Each row is a point on a tangle of strands that fork and nearly touch. The rows are in no order.
(in the rows, 100 means zero)
Points whose rows are less than 87.5 apart are linked; no others are. Some points are linked to none.
J903: [ 71  85  97 122 107  63  82  58 114  90  77  69  96 128  92 105 113  69
  88 107 146  85 112]
J721: [ 78 108  86  75  96 117  90  97 127 113  82 126  52  80  78  88  87 113
 109  65  68 109  81]
J582: [119 103 105 104 125 102 117  87 124 123  75  90 104 114  94  94  98 119
 111 130 102 116  95]
J112: [ 97 100  92  89  99 112  92 100 119 111 104 116  72  65 104  93  77 117
  69  69  97 108  74]
J922: [106  88  71 116 127  65  85  77 124  86  97  86 116 107  52 109  92  84
 109  95 179 101  98]
J854: [127 100 108  87 115 126 104  67  99 112 100 145  96  81  92 106  91 120
 111 102  70 101  86]
J260: [100  97 108 102 101  81 109 101 142 111 108  94  77  98 100  85  99  51
 127  84 128  78  89]
J778: [133 145 108  98  80 137  81 109  99 114 117 112 148  56  98 135  98 128
 100 122  86  92 124]
J300: [ 58 122 108 101  57  90 127 142 147  87  70 141  86  96 122  94 104 125
 135 103  97 131 147]
J373: [ 91  91 102  87 104  94  82 110  51  90 144  73  94 126  93  99  80  79
  90 101  97  81  90]
J429: [ 73 117  68  59  98 103 105 114 113 141 106 109  85  94  45 100  95  93
 127 129  66 124  97]
J874: [109 128  72  92  89 111  80 113 121 126 100  89  75 106  63 105  95  90
 133 127  78 108  87]
J215: [128 110 113 103 113 123  94  50 110 119 129 129 122  86 110  95  70 108
  97 129  74  84 110]
J136: [110  85 106 108 100  87  84 123  93  90  92  74 104  88  82 138 107 100
 105 112  87 127  65]
J488: [ 33 119 107 102  74  76 110 137 123 107  54 103  75  85 117  89  89 124
 143 101  90 119 128]
J292: [109  72 112 109 130  59 118 108  94  87  92  97 110  84  97  65 123  61
 103  65 115  71 111]
J577: [ 93 118  78 102 109  85 101  94 143  87  81 103  68 127 122  97  90  99
 152 102 120 123 100]
J49: [104 109  91  99  86 134 104 115 101 107 127  96 101  70 108 141 128  90
  80 107  51  69 100]
J554: [ 74 117  94 113 104  60 113 135  92  66  94 120  98 144 130  73  96 111
 118  94 129 121 170]
J171: [ 87  77  98 135 112  86 114 128 118  99  95  80  85  87  89 115 104 102
 121  87 116 128  78]
J42: [110  83 112  91 125  78  54  82 101  65 121  81 160 118  80  83 107  73
  88  93 118  90  89]
J973: [ 96  79  87 141 122  93 110 108  97  78 101  94  63 109  94 104  84 107
 139  70  92 101  92]
J16: [125  99 110  69  82 129 105  79 107 112 114 127 122  85 127  68 117  88
  54  99  89  89  88]
J134: [ 82 114  78  91  93  92  94 102 137 101  77 128  53 105 102  79  90 120
 137  70  93 131 101]
J613: [113  95 142  98 122  85  74  91 113 102 111  97 153  86 108  92 112  86
  70  93 103  91  77]
J843: [ 98 100 105 135  99 101  91  98  83 123  96  89  70 107  77  64  94 100
  91  94  64  82 124]
J696: [ 90  90  82  83  88 128 121  91  94 112  40  86  67  93 106  99 120 124
 102 101  91 119 109]
J486: [ 95 105 129 105 100 130  97 106  83  98  99  68 120  92  99 109  72 116
  77  84 118  71  76]
J492: [ 83  81 122  99  92  99  67  59  91  79 116  94 113 141  88  93  74  89
  83  88 150  82  65]
J747: [ 77 103  81 133  82  85 115 114 103 113  85 106  61 137  87  60 106 107
  97  91  83  93 134]
J876: [111  99 132 120  69 101  80 121  91  96 153 118 144  86 101 117 112  87
  93  91 129  79  78]
J291: [ 91 113 126  81  90  93  80 117  70  76 141  89 131 101 112 154  82 103
  69  91 133 104  76]
J857: [120  80 100  92 105  81  93 124  90  69 110  74 108  78 100 139 115  63
 104  92 119 106  75]
J706: [123 103  80 113 102  90  74  98  98 105 108  89  85 120  74 106  91  89
  93 102 167 117  81]
J329: [108  79  66 105  91  88 112  88  84  96  69 112  96  98 116  83 110 105
 135 135  94  91  83]
J265: [ 93  87  73  84  85 113 105  94  86 108 109 109  94  93 105  95  80  98
 112 134  91  81  62]
J954: [116  92  93 119 148 103  92  74 116 105 109  69 107  76 114 104 105  72
  78 109 118 104 115]
J732: [122 103 114  85 105 122 100  76  95 118 152  96 137 124 116 106 111  74
  89 144 110  92  96]
J466: [104 101 143 119  88  67 105 103  72  57 152 109 167  90 120 141  71 114
  80  69 113  86 109]
J669: [114 110  72 113  91 111  56  93 113  94 119  76  95 107  82 118  71 101
 110 127  62  86  88]
J617: [106 114  82 102  91 145  89  84  90 114 111 139  89  80  90 148  89 136
  76  98  62  99  90]
J892: [ 66  87  99 116 100 107 102  72 122 124  92 105  63  94 117  75 103  94
  75  80 103 103  91]
J115: [101 100  68 103 115 105 104  90 121  84  65  65 119 103 110 103 117  96
  94 110 160  76  87]
J541: [ 93 120 105  91 105  55 134 116  94  88  70  97  70 147 129  76 100 104
 102 100 108 118 143]
J336: [123  97 121  95  75 121  87  96 122 103 109 126 119  73 116  83  91 106
  46  67  88 103  82]
J898: [117 113  84  88  98 116  67  92  79  77 121 106 102  92 106 127  65 106
 119 113  74  74  75]
J333: [120 141 121  73  92 103  78 109  90 128 136 108 141  54 109 109  96 102
  88 125  86  95 115]
J565: [123  73 135 123  89  87  97  95 111  91 111 106 136  97  97 111 121  63
  81  91 129  60  79]
J39: [123  72  89  85  88 105 120 100  69 101  68 102 102  86 114  88 128  86
  95 121  67  74  99]
J819: [ 83 115 101 105  93 105 119 108 117 121  46 124 100 112  84  69 120 145
 148 113  91 130 129]
J824: [ 90 120  98  83 105  68 146 107  98 128  67 110  67 133  99  84 110 109
 104 127  73 133 147]
J67: [ 59 109  89  90  87 106 112  95  95 118  32 112  81 100 108  71 126 140
 112 104  85 130 135]
J979: [110  84  99  63  73 124 114  82  88 120  73 125 115  90  80  72 125  95
  69 106  68  95  90]
J971: [ 88  80  98 103 111 125 119 106 109  84  74  83  71 101  86 107  98 117
 145  73  54 109 102]
J464: [ 92 101 135  72 109 103  65  93  43  81 139  88 122 109 108 122  83  94
  99  96 112  93  79]
J135: [108  72  97  94 109  82 121  98  86  87  88  75 100  80 114  82 119  75
  93  83  73  85 102]
J211: [138 110 117 105  79 115  54  74 110  66 124 100 107 101 114 132  69  91
 114  88 105  87  89]
J378: [ 94  87 108  97 114 117 107  93  85  93 100  92  77 115  80 109  64 120
  97  87  36 107  96]
J447: [ 90 106  80 107 121  86  93 101 152  86  65  74  92  99 110 110 133  84
 113  81 162  99 106]
J411: [116 108  85  91 111 110 149  97 113 143  52 129  92 103  70  83 113 133
 123 117 104 124 106]
J675: [ 86 111 122  98 127  86 130  92 137 127  80 103 102 115 117  67 126 103
 143 127 122 135 110]
J807: [107  93  84  91 108 123 107  80  97  84  59  53  86 116 119  95 115  98
  95 100 122 101 111]
J123: [110  96  66 123 101  70  87 118  93  98  85  96  80 137  84  75 103 107
 123 102 143 139 103]
J463: [ 37 109  86 105  78 116 105  99 119  89  62 120 107 112 138  54 116 140
 111 108 105 135 153]
J154: [ 53  91 102 127  86  75 113 127 110 102  68  85  60  77 113 102 102 112
 137  86 112 130 109]
J184: [ 77  86 111 121 107 103 105  95 110 114 106  79  69  84 101 100 105  75
  57  56 139  85 104]
J913: [ 92  97 108 114 117 124 117  97 101 110 117  92 103  74 104  95  85  96
  72  80 145  67  79]
J933: [113 124 100  99  79 134  99 104  82  89 132 133 107  78 129 163 113 125
  74  94  66  92 110]
J485: [ 88  58 112  97  75 101 109  80  79  93 109  94  75 107  95  96  77  87
  89  93  44 116  86]
J620: [114 103 105  80 114  93  98 130  94  78 143  94 114  74 112 134  76  84
  87  86 103 104  69]
J919: [ 62  97 113  75 100  99 125 106  79 104  92  81  63 136  90  58  99  98
 133  85  93 118 117]
J423: [119  96  95 102 120 110 102  95  92  74  92  70 146 102 100 140 103  87
  93 121 150  68  82]
J635: [103 100  99  98 111 132 101 130  57  83 111  61 111  91  84 125  84 128
  75  92  93 101  87]
J542: [ 63 100  85 130  97  60  96 134  90  86  87 119  91 135 107  73 112 127
 132  98 125 144 128]
J15: [ 75 115  87  71  96  80 123 111 115 146  72 100  79 109  62  96 104 107
  90 122  58 134 116]
J241: [138 111 111  92  95 113 100 132  65  97 137 130 125 107  84 108  92 129
  76  86  83  86  93]
J877: [119 123  77  90 105 114  85 122  88 109 118  93 101  48 110 123 100  90
  69 112  76  88 110]
J947: [ 92 104 119  95  81 105  76  93  45 102 130 107 105 125  97 102 101  99
  73 110  53  80  95]
J720: [ 95  98  78 117 126  68 126  98 147  78  85 103  80 112 128 108 106  90
 136  92 155 114 115]
J21: [119  95  98 107  95 105  66 120  47  83 146 123 126 104  90 110 107 120
  78  99  56 107 103]
J319: [142 105 110 111 113 105 102  78  88  94 117  87 142 112 122 120  98  94
  83 148 116  75  97]
J595: [127 110 115 120  59 108  86 128  91 111 137 114 121 109  88 125 100 106
  71 113 105  92  81]
J643: [123 104 109  65 110 121 120  95  78 128 132 105 109 111  91  86 110  78
 104 135  71  78 103]
J155: [110  64 130 101 127  57 119  79 110  92 107  92 127  90  81  93 118  48
  97  77 151  71 103]
J484: [115 119  85  78  97 132 111  84  92 135 127 114 104  88  77  71 106  78
  85 117  55  78 138]
J105: [ 59  82  82 142 110  77 111 101 119  94  79 103  81 122 116  65 113 105
  86  76  99  97 113]
J622: [155  98 134  83  97 111  85  80 102  90  98 119 110  88 122 111  99  93
 109  97  86 103  81]

A fork is a point with three links, a tip a point with one. Leave the first point through the second and follow the links. Name the first fork or tip that comes.
J669, J874 | J922
J565, J876 | J171
J620, J291 | J565
J123, J542 | J898

Follow the links from the first point to the second, and from the first to the third. Name the last point that the two ways share.
J971, J336, J669 | J39
J429, J913, J819 | J112
J732, J241, J669 | J39
J669, J913, J115 | J112
J706, J333, J67 | J898
J154, J42, J622 | J565
J643, J617, J675 | J115

A fork is a point with three links. Follow the links from the first point to the second and name the forks in between, in order.
J854, J16 | J898 > J39
J485, J135 | J171 > J565
J635, J373 | J892 > J112 > J39 > J565
J617, J115 | J854 > J898 > J39 > J112
J336, J215 | J39 > J898 > J854
